Each row is a point on a landscape with many valleys, with its height.
From any point a ball rolls to the lowest of the 2 points nearest to it. It stops when none of these is lower. Distance is the straight distance between rows; heights are no part of it.
q_470: [162 169 131 132 130 161 136 196  43 143  72  69 100 106 103 176 147  84
  86 113 133  94 156 142 121 132 116  93 128  51 128  64 133 122 128 125
 130 150 134 135 117 155 126 110  57 147 132 161 158  96 106 144 141 159
 109 104]  h=29.3
q_971: [135  92 101  74 111 163 142 121 146 121 121 151 197 152 172 161 151 191
 131 137 178 124 190 146 150  88 146  86  80 160 140 120 120 131  90 165
 139 110 117 107 130 150 119 145 152  91  72 125  91 132 101 108 112 116
 138 128]  h=17.9
q_105: [129  80  62 100  93 146 143 122 136 101 108 144 157 123 163 149 113 139
  74 103 128  86 191 156 138 119 143 146 155 115 107 151 128 140 112  97
  88 127 122 170  83 143 158 121 111 134 100 128  91 134 110 140 137 125
  83 135]  h=8.7
q_884: [120 140 140 116 104 126 127 106 154 146 117 122 120 117 136 131 100 106
 130 136 118 133 163 155  96 117 121 125 130  96 125 101  91 111 143 113
 136  90 132 166 106  92 147 151 100 108 129  74 133 110 160 112 145 114
 143 100]  h=27.9
q_853: [152 145 142 128 110  87 155 157 156 129  86 139 100 151 153 155 129 166
 113 122 115 136 147 132 154 125 131 102 107 144 122 120 153 123 138 134
 167 125 113 105 116  90 121 150 103  90 107  83  99 104 119 104 120 122
 142  83]  h=62.9
q_679: [132 167 144 135 138 146 132 179 137 115 118  70 138 156  90 220  88 177
 187 128 159 162  82 137 173 109  92 114 143 154  96 116 189 173 116 132
 147  75  94  96 134 154  87 143 131  78 171 136 118 119  94 115  84 123
 127 196]  h=23.2
q_714: [130 158 128 109 119 152 147 119 184 150 135 123 117 143 172 152  74  91
 139 173 152 144 132 122 101 125  87  99 132 126 134 115 132 111 160  95
 119 110 149 134 113  91 162 145 128  83 143  85 146  80 156 118 100 113
 143 120]  h=24.7
q_372: [145 177 142 161 113 141 155 179 160 132 113 111  97 144 100 177 112 182
 166 127 181 137  65 159 119 134  83 105 120 109 113 115 156 167 135 110
 132 106 105 128 140 123 165 137 147  33 136  81 147 103 103 143  92 137
 161 101]  h=42.2
q_483: [116 183 155 146 112 136 195 160 142 128 120 119 130 138 135 128  99 137
 155 107 173 177 179 160 130 124 175 106  61 129  84 120 134 102 123 126
 123 120 145 178 129 117 163 136 164 104 131 108 132  83  97 103 102 107
 138 134]  h=35.8
q_749: [129 122 141 157 121 120 118  80 148 168 172 124 114 118 115 120 110  91
 142 149  99 146 139 128 102 137 120 129 172 149 151 152 153  93 180 110
 146 102 141 135 139 113  85 149 119 120 152 101 153  70 148  98 105 133
 128 147]  h=15.5
q_399: [107 108 130 148 111 127 135  51 178 155 147 155 119 113 123 125 123  94
 133 119  75 155 157  97  74 115 172 161 163 145 136 181 148 132 149  62
  96  89 142 159 108 139 125 117 152 122 136 154 151 155 125 124 132 138
  72 202]  h=20.2
q_40: [182 140 119 130 115  98 116  88 188 113 119 161 124 155  99 156 142 204
 144 137 144 145  88 135 152 110 103 100 152 142 144 113 112 138 120 130
 156 126  88  69 138  91 129 159 100  96 108 126 114 162 132 112 143 141
 180  91]  h=45.1
q_748: [131  99  70 104  92 113 173 154  94 100 111 108 160 118 124 152 152 149
  83 100 176  88 209 154 180 141 148 135 127 132  73 152 121 147  98 129
 107 137 130 124 122 131 126 137 111 147 112 147  91 114  64 134 123 134
  70  98]  h=13.2
q_407: [ 90 152 124 149 142 174 153 204 126 101 106 134 126 112 151 144  94  82
 155 149 141 108  81 131 116 142  75 124 100  74 102  93 110 127 147 128
 111 111 104 136  99 129 169 125 151  86 113  83 169 113 150 143  78 112
 100 113]  h=48.4
q_113: [114 144 169 147 142 168 139  91 157 141 143 174 117 182 112  60 105 132
 169 144  96 194 128 122  81  83 119 101 134 151 167 151  95 115 199 107
 119 154  87  86 177 121 126  87 161 126 154 191 115 124  70 115  91 144
 177 126]  h=34.0
q_779: [175  73  69 105 132 113 148 105 158 125 111 167 159 140 152 141 170 191
 128 127 111 102 180 137 154  91 146 144 148 157 144 114 125 149 125 124
 120 137 117  90  80 101  96 149 119 127  65 155  92 181  80 108 137 144
 101 140]  h=49.0
q_506: [138 122 134 142 154 114 137 141 133 103 147 127 183 165 132 198 135 186
 131 154 136 131 148 121 177  94 176 102 111 175  90 155 151 137 111 167
 161 101  71 107 154 158  43 132 153 118 157 126 104 120  81 105  93 120
 134 146]  h=12.6
q_488: [120 110 163  82 133 129  93 127  60 121 115 103 120  99  71 115 112  72
 123 108 121 102 111 141  83 159 113 149 178  75 158 128  68 139  96 189
 156 122 183 155 110 166 109 140  95 175 131 111 138 136 184 117 194 130
 125 183]  h=28.4
q_117: [207 104 153 116 124  59 100  96 106 165 113 137  55 115 177 119 130 123
 111 120 101 107  77 100 143 190  59 115 172 157 168 139 180 148 145 165
 192 159 156  76  98 130 100 147 118 105 112  89 121  88 162 119 133 127
 123 125]  h=10.4
q_581: [118 116 172 160 130  92 133 190  81 107 133 120 146 161 116 105 179 204
  78 123 132  96 138  71 186 125 142 118  65  98  71 131 129 122  70 147
 127 141  95  84 172 159 137 149 163 142 118 161 128 132  82 175 153 153
 106  53]  h=21.1
q_353: [152 106  99 106 142 110 130 107 157 127 114 160  93 141 143 133 170 149
 160 152  81 101 145 111 142 103 117 151 156 151 172  94 132 134 158 104
 103 155  98  87  49  73 134 119 110 131  74 172 132 186 119  91 150 117
 107 157]  h=50.7
q_666: [136 122 139 151 149 107 145 107 139 124 128 141 222 142 114 112 166 211
 121 123 117 144 128 124 145 110 203 112 103 173 111 144 151 106 107 144
 158 102  98 108 174 167  65 138 158 124 136 133 113 132 103 107 115 118
 143 111]  h=8.3
q_53: [135 125 171 140 120  94 154 104 176 142  94 180  71 148 157 119 138 141
 123 141 136 154 149 138 123 101 110  76 118 151 120 130 128 101 174 130
 161 145 136 113 128  85 158 109 135 117 121  71 120 117 124 107 122 144
 183  92]  h=61.7
q_713: [188 118 113 123 155  68  97 132 114 153 122 151  98 109 159 121 135 141
  96 123  65 114  99  84 167 154 117 140 166 174 152 133 191 117 174 143
 173 148 144  85  94  97 106 153 134 141  98 119 131  96 153 106 122 119
  80 115]  h=4.9
q_668: [127 156 107  89 134 153 127 184  67 116  75 110 131 101 129 144 149  72
  78 130 118 120 167 173 162 111 170 116 102  72 131  90 147  93 121 131
 114 147 127 154 114 136 148  98  79 165 125 127 129  92  86 135 123 109
 109 103]  h=31.8
q_605: [108  88  99  63 132 149 126 105 155 140 105 183 145 132 172 100 128  93
 122 177 105 159 162 148 145 107 192 138 113 157 165 134 121 127 133 113
  99 140 147 155  89 142 153 126 153 129  91 134 117 166 127 113 126  92
  90 168]  h=25.5
q_946: [ 83 151 142  95 156 100  92 157 135 153 145 202 110 148 135 110 132 128
 118 140 134 163  72 115 147 168 209 145 117 137 138 143 130 150 103 167
 187 170 157 164 124 118 146 121 166 110 152 117 126 135 185 128 133 106
  99 180]  h=55.9
q_317: [110 110  99 119  94 148 131  94 153 123 143 138 205 156 130 134 143 194
 152 113 163 118 149 133 126 103 147 103  64 141 119 137 111 102  66 156
 141  95 102 124 163 146 126 140 140  85 118 160  89 176 110 158 125 118
 162 149]  h=13.3
q_873: [119 113 112  92 100 149 116 107 165 136 131 163 121 106 154 153  73 105
 120 135 104 118 122  95  85 145 141 182 150 120 145 166 140 165 102 101
 115 113 146 159  76 140 161 132 115 105 139 149 114 176 184 142 153 114
  55 211]  h=9.6
q_908: [173 109 127 111 120  95 121 118 157 126 125 121  93 130 133 144 146 132
 150 139  96 126 152 114 146 124  59 125 175 130 170  98 150 125 159 115
 116 140 108  80  70  61 117 139  78 130  73 121 125 125 121  93 125 127
 131  90]  h=52.2
q_803: [108 103 143  99 113 114 103 112 119 143 101 129 128  85 132 108 153  77
 145 118  83 133 172 137 114 106 149 170 141 103 141 105 103 106 128  96
 106 101 124 165  92 102 136 120  82 157 105 111 155 141 141 112 166 116
 103 132]  h=30.6
q_261: [106 117 140  98 153 121  60 161 147 130 179 181  92 164 186 108 116 127
 115 147 145 170  85 114 163 138 183 116  93 166 131 124 166 127  91 164
 175 216 170 154 107 133 167 143 194 130 125 111 118  97 163 142  92 122
 111 156]  h=53.5
q_879: [136 109 151  71  97 140  68 148  92 156  98 107 136  57 161 139 132  44
 136 122 101 114 148 129 109 132 135 172 161  74 170 103 147 115 116 126
 101 121 135 156  85 131 109 117  62 173 117 107 141  92 133 130 151 111
  91 138]  h=32.9
q_426: [166 115 115 171 161 112 119  85 178 101 144 131 129 125 109 134 145 143
 156 129 101 109 128 124 106 107 111 141 191 151 136 135 165 146 183  99
 125 112 103  76 101  93  90 164 117 133 119 179 141 151 123  70 120 145
  98 167]  h=10.0
q_308: [127  95 133 155 111 112 123 103  96 126  97  91 124  58 117  98 134 103
 108  80 132  71 168 115  89 155 120 132 142  90 124 151  84 141 104 103
  80 118 191 135 157 121 118 147  70 221 112 158 149 152 158 117 223 144
 140 133]  h=33.5
q_742: [ 80 140 112 182 122 194 163 161 131 128 175 136 140 138  98 107 110 149
 169 119 133 106 128 152  97 132 104 110  64 111 115 128  87 114 116 121
 125 114  96 186 164 131 162  97 147  99 135 120 146 164 102 180 111 159
 168  78]  h=51.5
q_274: [103 160 134 179 184 165 149 127 114 127 148 139 156 184 119 114 164 171
 154 130  78  99  89 140 102 139 205 131 106 159 153 153 117 154 169  83
 146 117  91 190 197 147 105  98 144 117 185 142 127 141 139 120 106 143
 154 150]  h=12.8
q_293: [110 107 171 100 149  86 108 107 134 150 106 200  68 144 152  74 165 101
 133 144  80 161 126 100 149  95 102 116 146 143 150 108 132 110 165 157
 157 192 154  94 100 110 189  71 158 148 116 127 133 132 150 112 124 132
 152 131]  h=59.3
q_628: [119 125 153 173 150 117 108  88 163 126 169 135  95 151 130 101 102  83
 171 159  93 156 149 113 130 116  59 127 186 125 133 145 163 128 198 119
 118 113  95  85 150 113  86 115 113 155 160 152 145  48 111  92  81 135
 125 141]  h=11.0
q_750: [104 112 108  36 172  96  57  99  99 144 131 143 125  94 136  96 179  80
 141 146  77 179 126 125 199 135 164 192 146 151 149 112 172 136  94 122
  91 183 136 110  52  87 102  83 134 178  76 106 131 101  84 139 103 108
  99 156]  h=66.1
q_340: [131 155 167 158 131  91 164 116 105 137 115 125 206 120 116  72 168 211
 104  93 135 131 116 123 136 143 199 121  83 135  87 138 130 100  75 149
 156 106 123 137 202 165 121 129 174 129 142 137 106 127 128 150 143 116
 178  64]  h=12.9
q_996: [140 125 116  91 127  92 157 127 150 140 112 160 104 140 171 133 136 113
 118 146  95 166 172 122 181 125 133 113 127 157 138 136 164  93 171 129
 130 156 156 124  96  89 133 129 128 142  82  88 128  75  98  89 106 117
 106 107]  h=64.0
q_443: [105  97 129 129 129 128 103 129  72 128 100  94 113  82  86 128 124  72
 106 105 139  58 125 108 113 166 134 111 155  96 148 149  93 160 103 156
 112 137 194 142 143 141 119 137 104 213 138 149 162 156 204 131 197 119
 116 161]  h=31.3
q_246: [118 155 168 137 139  80 166 137  63 115 102 119 167 110 112  90 152 165
 110 108 169 136 175 120 182 132 183  94  34 103  75 125 114 107  61 171
 132 122 124 128 184 156 149 126 144 141 111 147 118 108 102 161 142  99
 144  81]  h=17.0
q_336: [168 114  75  90 126 118  93 163  99 139  93 134 111 106 162 140 130 105
 106 118  82 102 131 143 156 138 144 172 152 120 173  84 143 115 140 131
 113 144 100 124  76 106  76 113  84 156  98 128  90 148 121 117 139  90
  94 132]  h=68.3
q_144: [ 62 104 108 104 158 149  83 159  66  88 132 135 124 104  90  83 129 104
  99 132 131 117  96 127 206 151 189 108 104 129 101 165 127 119  99 150
 105 174 133 145 111 147 171 122 172 168  99 132 146 148 135 173 124  96
  73 140]  h=31.0
q_452: [125 159 145  97 156 159  98 132 172 137 136 151 122 185 216 138  65  65
 116 191 152 165  86  76  95 108  89 107  98 161 125 112 107 101 140 138
 113 187 167 109 124 138 178 126 179 135 149 130 139  96 171 138  76 117
 173 127]  h=24.5
q_62: [143 108 174 128 162  50 127 106 139 144  76 180  66 116 148  81 192 115
 118 126  90 120 143 124 130 125 119 111 161 170 118 142 152 122 175 129
 149 155 151  91 114 107 159  87 183 143 108  90 135 132 133 117 132 144
 156  80]  h=60.5
q_769: [115 175 115 142 134 200 125 113 151 129 168 108 141 158 123 141  93 111
 153 139 132 148 148 155  68 117 144 111  98 156 147 132 103 124 168  59
 112 107 108 187 164 127 125 106 141  89 183 133 128 122 119 161  68 163
 186 123]  h=14.2
q_953: [ 99 149 142 172 138 158 167 214 123 116 139 107 138 156  97 178 127 182
 168 103 148 152 123 138 154 100 115 124  89 143  72 140 165 140 137 129
 129 102  81 140 136 149  85 132 158  88 165 121 121 105  60 122  91 142
  90 163]  h=26.3
q_101: [190 109 151 107 101 109 132  68 147 160 142 131  62 128 149 107 102 100
 146 159 122 145  75 120 144 172   7  98 186 128 182 142 164 144 155 155
 172 154 156  77 129 154 152 125 118 102 143  89 147  60 146 114 118 134
 142 130]  h=15.9
q_830: [134 104 149  79 111 125  86 106 112 147 134 121 110 113 111 116 114  82
 155 137 120 124  86 141 100 158  86 165 181  98 179 111 102 144 113 157
 158 122 158 148  80 146 117 158  94 113 128  90 126 139 197 105 165 111
 131 163]  h=24.8
q_697: [ 96 116 115  79 165 164  57 213 140 111 159 177 129 123 169 128 128 113
 127 132 126 135  93 127 155 121 171 133 100 119 132  92 140 128 104 163
 157 191 127 148  70 149 158 134 174 119 123 121 113 128 163 153  84 104
  87 158]  h=51.1
q_482: [121 158 148 145 132 134 148 147 127 112 123 110  88 138 106 146 115 145
 124 134 170 113  93 193  97 134  89 109 128  88 115  82  99 153 131 140
 149  98 111 177 137 133 168 119 138  63 137  54 127 125 135 173 129 131
 193  86]  h=44.4
q_226: [121 168 120 136 139 174 148 161 172 121 131 125 132 189 188 156  81  89
 134 186 179 137 126 100  77 110 136 114  82 161 118 114 110 109 158 106
  90 140 146 134 114 122 175 136 199 101 120 109 159 103 126 128  62 117
 155 125]  h=21.2
q_244: [116 156 138 163 155 148 160  98 106 128 163 110 135 164  91 131 145 186
 135 121 104 122  89 171  88 147 147 125 135 155 147 138  91 147 169  96
 169 111 103 195 192 123 123 105 126  87 172  93 103 128 127 158 104 179
 191 123]  h=8.6
q_163: [176 120  81  83 111 136 115 118 175  98 102 147 146 144 150 167 138 185
 134 121 134 111 120 149 156 112 118 129 126 135 142  85 113 137 110 128
 117 131  82  88  92 100 104 171  73 100  81 141  88 171 116 116 137 123
 139 117]  h=47.3
q_124: [111 138 171 132 119 150 139  78 143 148 150 160  71 164 144  59  96 105
 140 124 101 194  94 119  80 103  59 134 151 144 143 150  94 104 222 135
 120 176 128 104 166 127 178  62 182 117 166 151 114 114  97 139  97 156
 184 103]  h=31.4
q_472: [ 97 133 115 178 106 152 168 173 113 114 176  90 164 125  86 159 139 166
 151 100 162 123 139 106 141 112  95 113  74 122  64 163 142 128  95 150
 131 104  70 112 160 163  95 107 131 118 163 157 135 129  66 173 115 155
  95 122]  h=26.5
q_391: [124  96 114 211 116 130 150 136 148 114 186  72 105 106  95 132 143 126
 147  98 181  82 108  95 124 127  39  80  97 107 104 132 110 165  76 120
 118 131 147 103 160 125 108 154 107 151 121 172 118 179 118 198 168 172
 154  96]  h=26.8
q_142: [122 145 128 108 102 112 191 172  86 111 111  98 179 129 108 162 148 164
 126 105 173 140 191 129 187 117 154 115  62 149  71 134 123 115  76 166
 132 122 127 114 144 145 143 136 140 117 118 150 106 114  86 133 137 112
 102 127]  h=16.8
q_560: [133  87 106 186  86 166 147 107 145  93 161  64 131 103  87 122  95 139
 148  86 176  60 121 150  79 143  66 113 137  78 126 151 124 164  83 115
  92 110 145 139 154 135 154 144  83 129 145 161 130 161 137 161 171 149
 162 119]  h=23.1
q_243: [170 143 147 157  94 108 160  91  95 122 174  18 161  84  67 144 118 177
 144 108 197 140 105 158 114 164  80 170 135 107 116 146  80 146 104 177
 140  95 144 111 188 150 100 156  92 123 167 117 125 138 126 149 149 144
 205 122]  h=14.7
q_673: [124 117 141 108 121 145 100  80 189 176 158 166 101 114 143 138  95  88
 149 176  93 149 132  73  78 107 109 151 172 154 154 160 145 136 142  64
 100 127 147 122  77 118 157 122 142  98 140 172 139 160 142 130 139 129
  64 195]  h=15.7
q_305: [117 138 100 144 117 107 147  74 147 133 128 140 154  69 107  92 156 117
 122  90  82 122 140 105  99 146 180 182 175 137 119 178 162 137 155  86
  71  91 156 145 116 130 107 131 153 156 114 149 171 149 145  85 137 123
  57 172]  h=23.4
q_684: [107 128 108 179 110 141 133 143 133 127 160  97 127 142 106 144 100 120
 129 119 127 118 146 147 108 148 149 115 135 137 124 153 168 105 162 117
 137  94 110 169 147 123  87 144 124  94 164 113 142  83 126 116  84 126
 113 133]  h=19.6
q_403: [146 125  81 102 161 122 100 161  56 114  50 133 134 126 120 104 157 113
  66 116  89 103 114 147 177 138 205 183 122 125 157 103 132 117 116 138
 113 151 113 112 139 139 109 117  88 184 104 152 110 144 125 128 157 115
 102 106]  h=69.2
q_497: [138 130 120 156 120 127 141 100 111 101 182  57 138 114  74 134 111 158
 146 100 205  92 109 171 110 146  53 134 129  81 113 108  56 158  78 157
 127  99 149 156 185 130 147 137 102 132 145 130 114 167 134 162 186 140
 195  98]  h=19.0
q_529: [129 127 141  47 116 141  64 153 128 175 138 132 141  88 196 143 130  63
 139 140 109 148 117 118 129 135 100 148 149 102 171  76 149 119  99 132
 153 145 137 155  69 127 116 122  87 147 134  98 123  74 171 122 114 113
 109 155]  h=35.4
q_650: [135 158 155 111 107 167 109 101 150 153 141 173  90 179 194  89  45  92
 118 146 144 190  73  81  83 110  54 129 114 160 127 152 115  88 169 160
 117 197 152  95 165 143 182  81 176 144 173 146 121 113 133 151  92 146
 182 101]  h=28.2
q_977: [174 145 152 143 105  70 114 123 128 103 120 110 127 152 104 170 144 215
 111 104 170 121  62 144 136 135 114 131 130 134 107 115 110 148  87 152
 157 110  97 101 168 127 115 153 115  61 136 106  97 148 139 150 159 147
 188  70]  h=42.6
q_585: [141  89  82  40 137 131  85 138 124 157 126 158 136  94 164 130 147  80
 111 155  91 150 148 152 175 108 157 199 172 131 156  86 166 134 109 118
  85 155 129 139  46 117  87  73 125 182 100 104  94 128  86 138 130 102
  82 162]  h=67.3
q_58: [127 141 107 158 129 102 140 114 116 130 117  99 175  74 119  79 164 151
 103  61 163 103 152  89 102 161 126 146 134 125  76 154  93 135  93 115
 105 109 174 100 185 135  93 160 105 201 119 192 126 153 161 106 206 158
 137  90]  h=35.6
q_788: [100 146  98 126 128  96 139  95 106 131  93 134 161  79  98  64 146 112
 102  95 111 120 123 126 134 169 187 149 154 129 105 167 118 108 120 113
  92 104 158 134 149 118 138 137 123 184 105 136 173 150 159 108 159 103
  92 112]  h=26.2
q_417: [107 141 103 175 123 139 154 118 123 119 146 109 133 170  77 122 132 184
 130  99 135  81  72 164 100 148 125 137 131 124 131 118  88 135 115 125
 145 103 107 163 177 109 134 134 117  70 150 131 121 178 149 143 166 140
 169 110]  h=2.5
q_868: [ 84 120  86 164 108 146 156 110 149 114 123 145 160 163 121 102 132 168
 137 103 130  81 129 142 108 132 165 127  93 124 113 145 105 121  96 118
 129 103 113 150 162 122 139 130 124  96 131 175 112 188 130 138 166 112
 130 139]  h=8.1
q_55: [119  94  81  76 113 151 119 124 118 114 112 178 140 109 161 150 100 114
  80 125 100 112 143 126 133 122 160 184 164 105 122 137 138 167  92 105
  91 142 146 180  63 165 179  89 112 171 115 135  85 154 154 161 142 109
  60 205]  h=3.0
q_740: [115  67  96  73 134 169 158 121 140 108 112 145 168 148 185 100 141 137
 105 153 176 150 176 191 163  93 192  96 102 145 173 126 116 132 113 129
 105 131 142 155 127 146 148 137 168 116  54 120 119 136 105 102 106 102
 115 126]  h=21.9
q_982: [109 115 145 194 130 102 152 148  66 125 146  69  96 118  61 108 118 128
  99 101 152  64 139 132 101 170  95 105 138  90 100 134  92 140 132 147
 134 111 152 149 159 128 121 147 114 147 132 126 168 120 153 162 171 140
 151  82]  h=22.4
q_544: [113 143 138 103 155  87 125 110 142 173 127 207  99 135 133  93 155 117
 133 171  94 177 102  93 146 136 169 146 121 152 162 138 125 126 137 146
 163 160 150 115 102 108 149 111 156 131 115 131 145 157 175  95 135 105
 101 165]  h=57.7
q_796: [119 143 118 126 143 190 107  86 168 159 161 151 142 154 145 126  70  58
 128 159 112 173 151 128  69 101 154 113 136 172 152 166 125 103 176  51
 105 121 151 163 138 133 106 119 158 116 185 158 118 136 112 138  91 142
 138 162]  h=11.7
q_719: [132 186 196 172 112 125 193 151 122 135 130 122 123 146 126 163 124 191
 170  96 181 180 140 145 124 106 181  99  48 161  94 133 163 113 130 137
 154 122 114 151 162 133 134 111 175  96 162 107 114 107  82 127  97 135
 174 156]  h=37.9
q_711: [113 152 128  95 121 129 162 174 118 107  78 123 126 129 162 127 132  98
 116 122 145 151 185 167 161 105 182 107  72 112 108 106 133 104 125 141
 112 128 137 173 113 114 164 128 110 135 105  97 122  86 103  95 114  91
 117 105]  h=33.8
q_411: [ 96 122 163 111 141 133 125  82 158 152 132 160  81 163 113 104 133 106
 158 162  90 150 147 104 117  76 100 114 166 136 148 100  89 116 172 108
 114 157 127  88  94  87 199 100 148 108 124 167 146 149 143 105 142 116
 152 129]  h=60.6
q_541: [126 134 145 181 100 117 167  92 100 140 155  65 150  86  67 106 113 157
 131  98 156  97 150 149  75 157 117 150 146 106 107 147  88 126 136 138
 141  84 144 146 174 122  86 163  86 140 160 108 132 115 141 121 150 138
 165 113]  h=18.9
q_128: [147 148 130 153 109  79 131 132  96 118 150  65 192  95 122 135 140 151
 103  82 180  99 129  74 128 150 107 140 105 133  62 144 113 103  95 158
 138 106 138  75 193 149  92 142 110 152 153 195 112 154 157 141 174 147
 158  93]  h=38.1
q_44: [164 122 159 149 135  84 127  96 105 155 123 118  97  99  91  91 145 131
 129 127  98 111  84 121  73 175  93 166 210 157 156 135 119 138 175 154
 143 115 179 104  97 143  93 163 155 111  87  79 150 118 179  91 152 151
 158 130]  h=25.7
q_262: [170 153 153 160  91  88 128  82 149 123 159  80 163  84  76 176 138 181
 163 129 164 171 112 131 126 125 101 153 153 142 124 137 115 129 118 145
 151  80 116  84 163 116  68 142  95 113 156 109 126 151 133 109 128 148
 177 125]  h=9.7
q_837: [163 151 145 144  93  84 122 148 109 103 143  74 167 137 121 184 134 198
 103  96 149 120  92  86 157 133 134 151  99 145  81 132 134 113  92 175
 153  99  94  67 169 141  89 147 113  91 154 153 119 155 125 148 144 140
 152 100]  h=40.2
q_437: [100 141 118 159 138  80 130 133  67 126  85 107 125 103  91  88 130 117
  70  90 123  89 138 133 130 169 166 112 140 104  98 135 100 121 125 140
 131 107 146 149 173 124 139 141 124 180 123 115 166 111 161 139 174 115
 130  64]  h=25.3
q_510: [ 84  99 110 117 112 132 113 104 103 119 113 131 120  79 112 127 108  82
 102 106 115  95 144 108 116 152 164 136 145  87 123 162 129 157  77 120
  98 112 176 166 120 127 171 103 102 209 133 149 151 167 184 152 185 100
  76 190]  h=33.9
q_829: [125 142 135 123 117 135 108 165 111 120 123 108  93 128 144 145  98  87
 130 137 145 107  74 154 118 159  79 105 149  89 140  88 141 148 136 151
 153 114 123 149  95 145 164 139 128  58 133  72 140 108 187 138 107  93
 145 114]  h=46.6
q_500: [125 128 129  82 154  85 102 121  97 148  88 147  92 109 153 107 183  84
 125 143  69 188 155 132 182 102 157 155 121 132 164  93 177 110 134 126
 102 167 136 119  74  92 121  77 126 166  82  76 136  90  92 109 102 116
 134 102]  h=65.0
q_727: [111 176 122 160 126 207 159 170 150 111 161 116 141 190 150 137 106 119
 163 159 164 156 150 135  69 111 162 107  60 162 129 131 128 108 163  94
 104 131 119 182 140 149 126 110 194  95 137 120 149 110  83 140  53 147
 153 125]  h=18.1
q_942: [157 150 147 145 145  93 121 187  37 113  49  73  82 135 117 149 152 111
  79 111 153  95 168 123 134 153 134 118 121  72 128  87 108 148 113 137
 134 138 118 105 166 149 104 134  72 169 121 167 133  98 129 134 157 177
 130  69]  h=27.0
q_160: [ 72  74  96 155 145 173 137 166 103 100 131 153 135 144 112  75 145 141
 102 137 113  94 119 144 184 118 166 105  74 113 118 151 124 102 110 137
 103 152 116 151 136 159 168 128 179 137  87 146 155 174  98 168 144 108
  75 107]  h=27.8
q_791: [133 110  75 135 159 142 101 153  70  97  81  99 122 142 107 130 193  98
  62 110 116  69 150 127 168 118 162 113 103  95 124  85 116 123  92 120
 113 165 134 126 152 149 118 116  80 197 110 193 124 157 107 156 158 147
 111  99]  h=70.1
q_270: [170 102  80 129 166 108 110  87 152 135 162 158 120 129 137 120 132 110
 129 143  76 123 131  93 151 120 101 132 182 167 150 145 172 106 192 127
 162 134 119  82  98 101 107 149 137 152 118 160 138 108 123  96 113 129
  59 163]  h=9.9
q_928: [143 119 140 169 121 123 162  75 115 144 156  85 133  94  61  86 134 149
 146 129 113 118  91 148  47 170 114 183 191 131 142 148  94 136 184 131
 119  89 165 136 149 130  73 159 129 123 129  89 148 139 152  88 157 153
 161 141]  h=22.5
q_210: [ 85 123 106 161 132 187 125 165 128  94 125 133 133 113 113 125 113  92
 133 139 122  70 121 150 110 117  94 102 102  79 102  90 102 120 113 127
 116 111  97 162 118 136 180 110 126 122 136 128 160 173 143 163 123 124
 133  96]  h=49.9
q_703: [185 109 155  85 103 114 113  73 155 149 141 105  91 121 124 119 113  84
 166 191 130 143  77 134 114 157  38 129 204 106 191 109 120 145 141 133
 133 131 157 122  92 151 156 163 115 104 120  73 139 101 170 112 136 107
 152 117]  h=20.4
q_14: [128 128 132  50 155 149  79 160 160 136 154 132 170 111 238 167 109  58
 127 170 135 130  93  96 127 154  99 133 128 104 146  71 129 160  96 106
 143 165 137 116  71 131 138 130 117 128 154 117 118  65 180 129  64 107
 111 182]  h=38.0
q_215: [116 122 141 142 145 159 103  83 169 144 181 163 108 160 153 107  88  52
 150 159  88 189 170 108 108  91 103 111 154 161 141 159 128  86 185  86
 101 145 116 118 144 135 102 111 154 158 165 167 140  76  93 106  84 134
 116 155]  h=6.7
q_675: [ 98 109 160  56 144 154  95 109 165 166 131 170 140 124 192 118 119  48
 147 193  94 204 147  98 117  66 161 125 106 149 149 114 103 115 134  98
  90 166 164 148  91 134 172 127 161 154 121 146 138 148 143 127 121 101
 120 150]  h=28.6
q_48: [169 108 123 178 114 118 124  67 184 105 151  98 161  97  87 146 139 171
 157 105 147 128 108 132  89 128 106 162 165 130 142 148 126 145 133  99
 110  99 127  98 147 107  77 160  91 105 139 140 128 183 137  80 145 163
 141 141]  h=4.1
q_485: [142 131 135 147 130  74 126 208  75  90  86  97 122 146 123 130 143 168
  65 101 139  85 156  97 167 165 153 139 110 107  90 108 130 138 105 126
 124 139 104  94 170 125 115 155 110 136 110 158 122 112 130 145 152 150
 114  47]  h=24.4
q_952: [151 162 137 117 141 146 142 132 169 114 126 123 128 165 109 215  87 144
 178 161 158 190 121 125 173  96  76  93 152 154 102 149 166 157 130 134
 155  86  96  63 143 118  77 117 105 136 168 136 102  91  82  85  99 124
 135 185]  h=20.0
q_814: [138 204 197 163 137 159 174 168 137 150 122 117  93 142 113 177 124 189
 195 108 188 171  82 164 104 105 109 113  79 163  99 113 157 165 148 107
 145 123 121 150 150 117 174 108 171  75 170  80 107 121  82 159  89 172
 183 161]  h=40.0
q_10: [110 128  97  94 136 161  77 165 142 123 133 151 121 129 154 140  92 102
 128 133 120 105  79 126 139 144 117 118 136 119 156  89 141 138 123 140
 161 150 105 154  79 120 154 137 126  79 138 112 116 148 196 144 109  88
 109 152]  h=48.8
q_933: [112 110  81 185 101 165 147 162 143  93 159  86 144 129  90 151 113 154
 124  90 153  79 143 143 104 138  95 109 126 109 104 160 153 133 122 121
 121 106  89 130 136 150 102 142 115  96 149 148 135 131 102 155 102 141
  80 128]  h=23.5
q_219: [140 134 142 152 156 122 130 109 168 107 147 164 148 177 130 157 112 145
 163 164 141 170 160 118 149  90 126  89 129 161 117 157 137 124 156 128
 163 109  63  93 156 129  54 113 122 148 158 126 105  95  83  89  86 141
 149 142]  h=16.4
q_67: [113 126 105  84 124 130  93 115  79 122  76 147 136  66 114 124 166  70
 101 114  90 119 125 127 140 129 183 181 146  85 148 138 136 128  84 114
  85 137 147 141 105 126 135  73  72 222 122 153 138 165 126 134 186 117
  67 182]  h=36.3
q_29: [107  95 150 179 127 145 135 195 104 121 146 161 121 157 121 104 142 197
  87 128 101 109 113 123 171 115 131 118  60  90 110 160 138 108 127 136
 104 141  88 125 134 152 140 148 178 115 112 106 142 139  69 154 139 132
  83  67]  h=24.6

Call two points neighbours if one is among the 2 nearest of the other. Go from one point of each pair to the other, from neighbour to neighbour, staying as low as possible. Name the highest point that can't be avoided.
q_581, q_215 => q_10
q_215, q_243 => q_472
q_243, q_666 => q_788
q_55, q_666 => q_246
q_48, q_713 => q_426

For each start below, name the point where the ball stops.
q_124 => q_215
q_14 => q_215
q_67 => q_215
q_814 => q_581
